Each row is a point on a landscape with many valleys, with its height.
From any point a ball rolls to the lowest of the 4 points nearest to it. It stops when none of these is lower. Distance is the straight distance between rows; heights are no part of it.
gafa h=6.15: [134 140 128 138 143 126 144 136 105 140 157 181 128 152 105 131 150 121
  41 120]
vafo h=0.86: [117 166 117 118  94 131 104 140 166 115  97 121 163 132 135 117 124 144
 142 118]
depeg h=5.32: [120 144 123  91 110 141 112 162 153 109 145 150 153 152 124 126 126 152
  78 125]
kelo h=3.84: [146 111 108 153 156 133 146 130 134 135 137 110 104 122 132 159 122 102
 179 140]
laluf h=2.27: [124 108 114 179 133 111 138 145 132 137 117  85 125 110 139 163  70 101
 222 150]
Fub h=7.05: [107 145 146 134 118 108 105 115 134 138 132 169 119 133 109 117 161 134
  54 106]
beli h=2.67: [128 115 162  86 109 111  97 117 112 114 161 162 115 112  93 121 151 150
  42  88]
famo h=5.53: [138 155 150 204 183 132 154 111  90 167 112 132  89 124 129 148 140  69
 147 154]
Tuve h=6.06: [ 98 141 129  72  82 123  87 144 176 100 112 115 159 114 141  86 126 160
 134 107]
Bafut h=6.46: [124 200 128 176 105 142 127 135 132 148  88 146 151 160 128 123 132 112
 103 112]
Zupi h=5.08: [106 141 137 125  75 150  79 100 145 104  77 100 168 109 138  76 109 157
 216 118]
pofu h=5.14: [104 146 136 155 147 115 144  96  91 150 125 163 112 137 102 122 192 104
  92 129]
Lis h=3.70: [131 131 132  97 137 131 133 131 132 122 148 155 146 149 111 136 145 139
  94 132]
Linu h=6.41: [ 92 133 163 154 142  83 126  53  69 161 114 164  78 100  86  88 209 119
  90 112]
busis h=4.69: [161 116  72 131 100 125 147 176 183 123 158  77 172 142 160 180  63 139
 172 158]
zosep h=4.87: [166 122  85  99  94 144 140 179 187 112 137  91 173 149 158 165  77 160
 151 157]
zuduk h=6.26: [135 127 101  47  95 153 132 190 166  88 153 114 171 142 144 144  95 171
  94 139]
vuk h=3.76: [141  91  93 133 116 120 137 156 176 116 149  45 148 116 145 157  66 141
 213 149]
zege h=6.65: [100 131 146 120 107 106  78  99 134 126 104 149 126 103 116  82 164 146
 110 102]
Nak h=1.61: [119  98 118 127 143 132 125 105 146 137 109  94 126 105 136 120 133 117
 188 127]
tevi h=9.06: [103 134 167 125 113  96  81  91 119 152 130 166  93 115 100  93 189 138
  40  87]
dok h=1.42: [146  82 123  78 143 113 162 124  81  82 165 154 118 122 121 141 123 152
  57  94]
veteg h=8.77: [107 171 156 142  88 125 100 148 157 151 124 178 119 158 114 109 145 125
  22 100]
Zupod h=1.34: [113  94 138 169 164 109 133 130 121 133 121  83  93 114 127 145 103 113
 235 154]
Fefa h=1.84: [156  62 132  89 175 117 164  93  46 103 160 151  63 113 114 140 148 126
  81 120]
rugit h=4.83: [164 136 107 165 133 141 135 147 144 129 127 117 141 139 143 172 101  93
 162 143]
Gotu h=2.40: [150  78 105 115 153 134 144 124 145 117 161 103 112 120 134 138 138 127
 156 134]
mumon h=2.99: [165 112 102 138 195 127 176 130  81 132 173 148  74 140 147 155 136 107
 105 147]
Nurun h=5.37: [151 140 122 128 153 132 171 140  84 128 165 184 132 160 115 151 136 116
  37 124]
Rik h=3.85: [114 100 159 110 154  97 139  90  80 125 160 171  95 115  89 116 189 124
  74 113]
vazi h=4.95: [107 123 157 148 141  93 139  74  75 145 140 179  81 124  83 113 220 113
  45 114]
vatu h=4.30: [126 115 138 104 144 120 142 105 111 120 143 158 131 121 100 120 164 128
  86 121]
venov h=3.59: [137 145 119 132 102 145 126 131 147 133  87 112 173 132 154 125 109 134
 171 132]
safuf h=7.93: [105 138 174  56  54 137  82 153 164 143 143 138 126 114 125  93 136 129
  34  90]
zibiv h=2.66: [141 106 113  84 134 134 148 143 137 101 158 140 151 137 126 139 116 159
  95 121]
peram h=3.88: [155 130 104 139 128 150 143 145 154 136 125 129 159 150 134 155 125 117
 124 132]
faz h=3.12: [117  87 123 169 216 110 131 122  97 106 136  91  64 119 115 159 132 116
 206 162]
tanup h=5.50: [111 129 153 154 160 133 133  62  77 163  86 122  96 104 115  89 173 104
 159 126]
Figit h=4.28: [148 106  82 120  94 128 126 173 201 126 145  54 167 131 161 169  56 156
 191 156]
zov h=4.39: [131 112 128 156 190 128 151 111 103 138 132 122  76 122 128 153 157  86
 145 153]
sanut h=2.77: [111 111 162 170 174 116 106  91 105 148  90 100  80  90 132 110 113 114
 227 139]
nofa h=6.13: [105 142 155  90  99 112  67 119 150 132 126 138 133 122 113  86 153 135
  77  85]
mogen h=4.26: [115 116 151 149 160 133 124  82  99 151  80 114 100  91 130 102 150 104
 188 125]
vib h=2.69: [143 116 116  80 130 130 163 155 111  87 172 157 138 149 141 157 105 150
  49 101]
sif h=4.47: [121 122 139 138 156 110 163 100  73 142 152 178  90 139  93 137 187 111
  73 134]
Beva h=1.04: [125 121 131  87 134 125 122 128 148 110 125 132 140 120 124 116 143 145
 119 122]
sapo h=5.36: [119 121 120 113  68 142  96 137 177 120  82  68 179  99 165 106  80 169
 222 135]
forez h=4.57: [126  55  97 114 139 110 116 131 156 114 152  27 121 101 137 118  97 143
 222 142]
kema h=3.16: [135 128 138 160 148 128 131 115 116 151  93 104 122 111 131 127 115  98
 203 137]
tilo h=3.03: [132  88  96 159 149 108 146 155 134 108 147  64 110 127 137 173  76 123
 213 163]
Zono h=3.75: [134  94 122 128 175 128 139 112 121 128 144 121  86 122 130 132 146 113
 155 139]
sape h=0.52: [137 160 103 127  96 142 119 151 170 126 102 122 173 162 146 144 116 128
 134 134]
vuvev h=0.84: [130 151 139  73  95 151 106 175 143  90 174 154 133 140 131 136 113 140
  30  98]
pima h=3.97: [122 153 136 142  81 146  89 125 143 130  76 102 183 131 157 101 100 149
 191 123]
Par h=0.49: [150 118 106 176 193 129 150 135 104 131 169 123  85 133 139 161 122  83
 148 163]
ralip h=4.84: [148 169 137 161  74 144 109 146 150 148  79 113 186 145 171 132  67 125
 192 149]
muku h=2.97: [138 158 138 196 120 122 139 143 125 163  97 126 138 117 144 148  62  97
 217 170]
gul h=4.79: [134 106 100 117  94 135 121 148 186 124 109  60 179 112 156 139  82 151
 192 139]
Guzog h=7.25: [119 181 128 163 106 139 128 149 145 146 129 167 132 168 115 125 154 130
  44 112]
sef h=4.85: [132  78 138 124 194 131 137  89  86 129 145 131  75 108 122 134 172 109
 154 133]
Ton h=0.74: [117 118 153  58  90 132  97 144 137  93 159 141 131 115 114 129 118 161
  71 100]
ruku h=5.09: [105 176 136 186 135 143 154 104  97 177  90 138 133 132 124 117 151 101
 115 137]
fase h=4.38: [151 125 102 152 109 123 140 149 168 132 127  81 155 132 144 167  82 117
 190 147]
pobet h=2.47: [140 126 143  72 103 132 107 158 126  80 178 152 116 124 122 142 115 142
  33  88]
det h=6.07: [126 113 126  61 104 144 110 167 166  88 149 122 160 130 138 129 114 178
 101 133]
Telub h=5.29: [109 145 125 102  73 149  80 122 166 110  94 102 166 115 149  86 115 164
 181 106]
Dozub h=7.75: [102 192 126 115  64 147  92 176 176 143 127 150 136 162 135 103 120 118
  44 102]
Gegak h=3.67: [133 157 139 174 127 140 129 112 113 158  83 131 147 133 139 127 120  96
 159 130]
Defu h=5.44: [120 168 133 179 142 134 159 128 108 148 137 169 131 166 109 135 171 114
  49 126]
goke h=5.11: [111 118 137 135 154 107 132  86  99 141 123 153 107 117 107 101 191 119
 111 120]
vub h=2.31: [157  85 119  89 159 128 156 119 106 107 167 150 105 133 129 140 139 141
 107 123]
fitas h=4.94: [116 154 126 131 122 127 109 112 129 136  87 129 151 123 131  97 153 137
 148 112]
dom h=3.29: [124  68 150  90 156 114 140  91  93 115 156 149 101 114 102 112 175 132
 109 119]
laras h=3.37: [120 167 144 200 152 105 131 124  97 175  88 137 102 127 132 141  87  87
 213 177]
gazat h=4.77: [109 173 139 187 136 125 179 102  88 157 128 182  98 148 102 138 192 107
  49 141]
lop h=5.05: [128 119 127 134  91 145 103 106 152 132  84  79 153  99 156 104  92 141
 222 122]
zuve h=3.00: [112 122 161 158 127 144  97  82  95 157  84 114 124  94 133  81 106 132
 237 142]
keli h=6.97: [ 93 163 138  89  72 124  68 145 178 120 113 135 141 114 131  73 130 144
 107 100]
bak h=5.47: [126 157 140 115 105 132 111 166 151 124 157 163 136 159 111 122 126 133
  38 106]
mor h=5.52: [115 191 112 112  73 143  93 170 177 127 107 139 165 141 138 100 108 144
 106 117]
lozip h=2.01: [162  86 134 103 189 120 174 108  47 116 164 166  65 133 120 151 151 115
  65 130]
dof h=3.83: [141 116  92 178 161 110 166 178 115 103 148  93 113 151 144 187  78 109
 208 176]
kavup h=4.33: [172 125 108 111 160 135 187 144 106 118 162 165 135 167 138 161  92 133
  57 125]
tubu h=4.27: [115 153 158 190 158 137 136  92  91 168  89 120  96 115 134 105 119  92
 187 153]
nazek h=5.13: [140 158 122 163 133 148 156 132 121 154 114 141 142 153 123 142 146  99
 110 140]
bupa h=3.68: [120 123 141  96 115 119 104 106 139 113 140 156 130 118 100 101 148 154
  85 108]
vuf h=0.63: [110 175 142 182 141 127 150  98  89 168 110 164 107 148 111 118 189 106
  86 129]
kuzo h=4.25: [138  75 100  93 117 125 116 145 182 125 144  33 154 106 142 127  92 165
 206 146]
bipez h=3.95: [169 112  94 110 138 153 159 150 150 107 149 125 153 149 146 157  96 139
 120 137]
kem h=1.48: [122 153 152 167 104 148 107 104 124 149  74 125 159 114 135  87 109 124
 209 132]
Koni h=4.22: [122 141 132 196 192  92 143 128  93 129 105 110  85 121 120 167 106  99
 209 180]
tosov h=3.19: [114 117 123 102 140 125 120 101 129 124 115 131 143 113 111  97 156 134
 140 106]
lun h=4.72: [127  93 107  90 105 135 125 135 177 111 115  80 164 112 136 109 119 167
 173 130]
mil h=0.73: [123 141 127 132 135 121 140 106 111 143 105 147 132 129 114 120 163 113
 115 125]
lata h=0.51: [139  96 118 102 145 133 145 116 136 118 149 131 129 135 126 138 141 138
 128 128]
Fab h=2.25: [132 102 127  44  90 135 118 174 125  66 172 133 128 108 142 137 100 175
  49  96]
lavog h=4.02: [139 159 122  89  91 150 131 192 136 100 169 158 151 166 139 149  99 134
  42 121]

Call two points neighbours if one is among the 4 nearest of the other. Go from one point of each pair to the other, from neighbour to neighbour, staying as low as possible. Name the highest point that can't be avoided.
Ton and vuf => gazat
mil and dok => tosov
kem and Zupod => zuve
vuvev and Par => mumon
dok and vuvev => vib
Nak and kem => kema
lata and dok => vub
